Points on a hilly landscape, in no order, each with its height.
A ball rolls from a point to the lowest of its 3 nearest points, and stops where none of them is lower. Distance is the straight distance between rows; heights are no part of it.
kugog h=422: -12; 9; 40; 1; -27; -65; -58; 25; 15; 21; 18; 23; -16; 68; 33; -33; 28; -34; 35; 52; -26; 17
boga h=830: -39; 0; -26; 15; -20; -72; 77; -12; -1; 20; -21; 26; 53; -10; 20; -8; 14; 12; 36; 42; 53; 3
zodug h=470: 21; 1; -18; -6; 22; 40; 41; 11; -28; -18; -17; -15; 3; -72; -41; 17; -15; 47; -74; -22; 9; -11
bov h=278: 16; 10; 17; 0; 10; 74; -25; -1; 5; -7; 2; -21; -12; -4; -24; 38; 4; 7; -18; -31; -34; -8
Fope h=206: 23; -5; 26; -1; 2; 69; -48; -5; 12; -17; 1; -34; -36; 12; -13; 19; -11; -5; -14; -40; -32; 6
Puvuv h=342: 24; -8; 22; -6; -11; 28; -90; -17; 9; -10; 20; -18; -28; 26; 19; -7; -1; -42; 33; -10; -33; 19
remul h=824: -34; 1; -19; 13; -8; -48; 76; -34; -15; 12; -15; 53; 59; -16; 38; -4; 11; 14; 48; 49; 82; 2
reliz h=215: 5; 10; -24; -16; 2; -14; 60; 2; -14; -9; 4; -3; 19; -20; -6; 11; -4; 12; -33; -17; 28; -17
mer h=848: -56; -1; -16; 3; -22; -84; 61; 25; 8; 15; -17; 32; 40; 28; 24; 3; 21; -21; 17; 40; 32; -3
sula h=851: -71; -5; 3; 14; -17; -73; 43; 18; 5; 21; -16; 34; 39; 33; 25; 10; 45; -9; 29; 44; 15; 11
Rasu h=394: 29; 3; -40; -21; 13; 6; 48; 5; -32; -13; 14; -2; 12; -66; -30; 11; -28; 55; -51; -2; 42; -7
Pusug h=233: 10; 5; -19; -9; -1; 29; 29; 10; 1; 1; -14; -21; 2; -27; -18; 32; -18; 10; -55; -31; -11; -11
zusu h=869: -56; 3; -7; -1; -21; -68; 24; 25; 18; 16; 1; 30; 27; 65; 43; 9; 25; -22; 30; 45; -9; 3
fopes h=86: 11; 0; 9; -6; 9; 39; -19; 3; 11; 2; 15; -2; -26; 10; -10; 24; -5; -12; -26; -30; -22; -20
rodez h=149: 14; 0; 45; 19; 28; 95; -91; -40; -8; -38; -17; -32; -10; 8; -11; -31; -12; -5; 28; -30; -40; 27
Zun h=400: 10; -12; 28; -6; -38; -54; -63; 25; 35; 27; 19; 11; -28; 54; 26; -35; 15; -29; 30; 26; -30; 2
velan h=207: 16; -4; -32; -6; 11; 5; 41; 16; -11; 6; 6; -7; -2; -30; -24; 25; -11; 32; -56; -22; 1; -18
Vulig h=187: 19; -11; -42; -15; 25; -27; 62; -15; -18; -6; 9; 15; 37; -46; -19; -4; -22; 38; -15; 5; 52; -28
viru h=262: 5; 4; 7; -22; -7; 10; -42; 7; 11; -5; 28; -18; -19; 33; 11; 9; -6; -37; 4; -22; -25; -8
vedut h=390: 4; 9; 10; -4; 10; 77; -32; -19; 13; -17; -2; -31; -13; -2; -25; 44; -16; 11; -37; -50; -20; -5
vige h=401: 40; 9; -34; -13; 5; -2; 43; 0; -31; -7; -9; 4; -2; -44; -23; 8; -19; 43; -59; -18; 21; -18
geki h=416: 3; 7; -10; -12; -13; -11; 31; 17; 16; 0; 21; -7; 6; 13; 0; 30; -7; -1; -36; -21; -6; -14
Mana h=263: -19; -2; -25; -10; 6; -39; 30; 7; 14; 17; 6; 18; 3; 10; 5; 11; -1; -11; -17; 0; -4; -18
nef h=807: -15; -2; -26; 2; 4; -51; 81; -31; -15; 4; -7; 52; 52; -27; 18; -14; -4; 34; 38; 52; 84; 2
rela h=246: 26; 4; 31; 6; 14; 74; -75; -17; 13; -22; 3; -30; -37; 16; -18; 0; -5; -17; 18; -37; -39; 22
ges h=161: 12; -14; 27; 39; 19; 66; -83; -44; -17; -50; -16; -29; -43; -23; -4; -78; -1; -23; 55; -24; -45; 53
mubut h=444: -52; 1; 46; -1; -37; -80; -42; 41; 21; 24; 6; 39; -10; 70; 36; -34; 31; -36; 48; 49; -22; 18
Faba h=170: 20; -1; 22; -9; -10; 46; -44; -2; 4; -11; 15; -21; -29; 11; -1; 14; -5; -30; -10; -39; -32; -6
pobam h=522: -1; 4; -39; -4; 17; -42; 71; -25; -11; -1; 14; 23; 35; -41; -1; 3; -11; 23; 0; 28; 69; -17
Makun h=828: -47; -7; -12; 15; -20; -61; 77; -14; -16; 19; -19; 34; 60; -4; 37; 3; 35; 22; 28; 57; 68; 8
napat h=832: -36; -7; -34; 5; -11; -49; 80; 7; -3; 18; -29; 27; 45; 8; 30; -3; 35; 3; 19; 29; 34; -3
mub h=464: 45; -5; 16; 3; -25; -3; -73; 13; 20; 11; 24; -4; -37; 27; 19; -24; -5; -37; 38; 6; -51; -2
dipa h=299: -13; 7; -49; 2; -4; -57; 63; -1; 5; 16; 6; 14; 21; -11; -10; 2; 3; -4; -2; 19; 42; -17
Diso h=313: -10; -5; -15; -19; -26; -51; -11; 35; 15; 18; 7; 5; 16; 40; 18; 10; 9; -31; 1; 9; -22; -1
Lisep h=58: -12; -8; -45; -20; 0; -33; 40; 9; -5; 7; 2; -1; 24; 5; 7; 13; 2; 3; -20; 3; 24; -24
bem h=434: 6; -4; 30; -3; -30; -23; -59; 11; 20; 19; 9; -1; -32; 44; 21; -20; 8; -41; 34; 9; -49; 9
famim h=465: 6; 5; 8; 2; 21; 72; 7; -7; -7; -9; -29; -37; -8; -48; -45; 33; -15; 33; -58; -28; -3; -11
sep h=370: 8; 0; 12; -6; -23; -39; -35; 29; 29; 18; 17; 10; -10; 45; 20; -6; 7; -21; 19; 3; -29; -5
kat h=319: 18; 0; -38; -6; 12; 7; 42; 9; -19; 2; 9; -3; 2; -49; -14; 24; -12; 27; -47; -16; 26; -15
mupo h=169: -26; -10; -30; 4; -11; -58; 61; 10; 6; 9; 1; 17; 27; 21; 5; 15; 15; 3; -12; 5; 12; -19
pulid h=724: 11; 0; -34; -15; 11; -47; 76; -30; -23; -3; 8; 40; 35; -34; 14; -23; -15; 30; 17; 32; 87; -3
fevu h=468: 10; 19; 7; -5; 18; 69; 0; -7; -4; -1; -12; -33; -22; -28; -34; 35; -9; 23; -46; -56; -17; -10
fufik h=445: 6; -11; -14; -4; 12; 39; 23; 13; -6; -5; -13; -30; -13; -44; -28; 27; -10; 45; -50; -25; 9; -22
Sidil h=469: 21; 14; -8; 6; 22; 57; 26; 7; -29; -10; -27; -23; -8; -75; -53; 26; -36; 64; -63; -18; 20; -3
Nelu h=466: 19; 14; -16; -9; 22; 62; 30; 4; -37; -9; -18; -21; -13; -77; -26; 19; -27; 53; -59; -21; 18; -5
gatif h=204: 16; 2; -57; -8; 16; -34; 61; -9; -26; -19; 5; 26; 29; -49; -19; -9; -33; 40; -11; 19; 78; -7
nipek h=440: -58; -12; 57; 9; -35; -86; -3; 47; 18; 19; 2; 52; 7; 66; 35; -36; 48; -14; 42; 46; -7; 46
nozir h=398: 3; 12; 29; -10; 28; 87; -12; -7; 4; -6; -12; -45; -33; -16; -34; 30; -12; 10; -32; -30; -25; -4
lavir h=252: -11; -6; 5; -12; -13; -27; -23; 8; 25; 10; 10; 4; -7; 49; 9; 19; 9; -41; -2; 16; -6; -14
pize h=838: -45; -9; -15; -10; -20; -54; 69; -10; 10; 22; -1; 39; 46; 26; 39; 5; 34; -9; 29; 39; 34; 18
Busiv h=322: 4; -17; -5; -6; 0; -18; -20; 12; 27; 17; 14; -4; -5; 41; 5; 6; 1; -31; 0; -17; -21; -10
duza h=150: -1; -10; -57; -2; 7; -35; 64; -2; -20; 0; 3; 3; 21; -27; 2; 1; -10; 18; -31; 15; 41; -16
Dul h=317: 11; -3; -27; -10; -7; 6; 31; 18; 1; 9; 8; -1; 3; -20; -21; 26; 0; 2; -38; -22; 0; -28
fenel h=861: -14; 5; -39; -8; -11; -64; 76; -14; 7; 10; -2; 35; 45; -22; 29; -14; 2; 19; 31; 31; 64; -2
vanof h=284: 22; 5; 37; 8; 1; 45; -85; -8; -1; -18; 15; -10; -36; 7; 9; -27; 9; -35; 27; -23; -32; 20
nopo h=473: 2; 29; 28; -2; 38; 78; 13; 2; -14; -9; -46; -35; -7; -53; -57; 33; -11; 71; -54; -36; -10; 1
leka h=294: 7; -8; 39; 22; 48; 88; -106; -49; -24; -46; -16; -39; -36; -13; -12; -41; -5; -26; 57; -29; -36; 41
Difeg h=382: -28; -8; 20; -17; -15; -54; -10; 33; 26; 24; 11; 30; 10; 60; 30; -6; 23; -26; 6; 43; -10; -1
Fupe h=831: -43; 2; -32; 10; 2; -72; 73; 2; -16; 23; 1; 45; 52; -3; 30; -6; 31; 20; 30; 36; 45; -2
butuz h=487: 5; 32; 16; -9; 37; 73; 5; -3; -17; -8; -55; -44; -12; -64; -48; 24; -33; 67; -66; -12; 4; -2
Fol h=375: -18; -8; 27; -3; -31; -46; -27; 39; 32; 22; 17; 30; -4; 60; 28; -10; 15; -33; 18; 27; -25; 5
punu h=376: 13; 0; -37; -2; 8; 7; 57; -2; -24; -2; 22; 16; -4; -48; -26; 8; -26; 54; -47; 8; 36; -25
dubod h=383: -24; -4; 27; 2; -36; -72; -29; 42; 6; 25; 16; 25; 0; 76; 32; -18; 14; -35; 31; 44; -20; 5
ridu h=53: 22; -3; 34; 52; 10; 57; -100; -44; -19; -43; -15; -36; -33; -14; 1; -65; 6; -30; 57; -29; -50; 53
Kod h=412: 4; -6; -21; -15; -7; 2; -4; 20; 16; 11; 22; -1; -7; 35; 1; 15; -8; -19; -12; -9; -27; -17
Bamu h=261: 26; -10; 19; 22; -2; 36; -90; -24; -3; -29; 0; -27; -27; 2; 2; -38; -8; -29; 50; -22; -61; 11
vug h=325: 18; -11; 37; 20; 17; 78; -80; -26; -7; -33; 2; -21; -29; -1; -12; -18; -8; -20; 37; -22; -43; 30
Vume h=503: 27; 13; -36; -5; 16; 23; 49; 13; -10; -2; -3; -26; -6; -56; -53; 23; -13; 52; -51; -24; 12; -27
mupe h=827: 4; -1; -18; 6; 0; -46; 86; -54; -11; 22; 0; 42; 53; -36; 39; -18; -18; 33; 64; 65; 113; 4
laren h=405: 30; -1; 23; 8; -16; 16; -75; 14; 13; -2; 21; -1; -37; 32; 27; -7; -5; -35; 25; -12; -39; 10
disa h=377: 18; 0; 28; 2; -23; -50; -57; 35; 23; 17; 4; 17; -11; 57; 23; -6; -4; -28; 22; 28; -34; -2
Gine h=463: 13; 16; 1; -6; 30; 61; 20; -8; -16; -9; -11; -31; -1; -50; -33; 28; -5; 43; -63; -30; 1; -29
Tikan h=214: 23; -3; 39; 27; 26; 80; -90; -48; -8; -38; -8; -29; -33; -2; -6; -49; 4; -26; 46; -22; -41; 36
pilir h=281: 34; -2; 25; 13; -15; -2; -92; -26; -4; -8; 8; -13; -37; 7; 23; -56; -4; -50; 57; -12; -49; 17
kisu h=396: -47; -3; 25; 5; -31; -85; -7; 30; 22; 33; 3; 40; 11; 69; 23; -15; 43; -22; 28; 49; -19; 17
lapa h=300: 7; 2; 47; 17; 25; 86; -63; -24; 1; -19; -15; -34; -29; 8; -30; 16; -12; -1; -8; -37; -30; 21
Paka h=242: -27; -9; -8; -4; -14; -44; 28; 26; 15; 9; 0; 21; 18; 32; 12; 18; 18; -21; 8; 22; 12; 1
sukin h=232: 31; -10; 35; 40; -9; 29; -86; -23; 2; -16; 14; -33; -34; 8; 6; -40; 0; -59; 47; -21; -35; 16
badok h=273: 5; 6; 12; -17; 20; 43; 13; 3; 14; -1; 17; -30; -15; -11; -18; 26; -6; -3; -27; -29; -22; -18
Nesa h=356: 5; 5; 46; 11; 27; 98; -76; -42; -6; -39; -25; -34; -11; 9; -17; -3; -14; -5; 10; -35; -29; 13
Givel h=194: 7; -3; -36; -20; 3; -19; 40; 14; 11; 17; 8; 2; -1; -6; -7; 6; 1; -9; -24; -8; 4; -14

For each start below, name the point where the ball stops.
fevu => fopes
nozir => fopes
zodug => velan
Sidil => velan

Call two points neighbours if one is among the 3 nearest of the other. Go from one point of each pair to the other, from neighbour to neighbour, staying as low as possible. Name the highest point that can't be avoided.
lavir / ridu => vug
lavir / velan => Dul
Lisep / lavir => Diso
ridu / rodez => Tikan
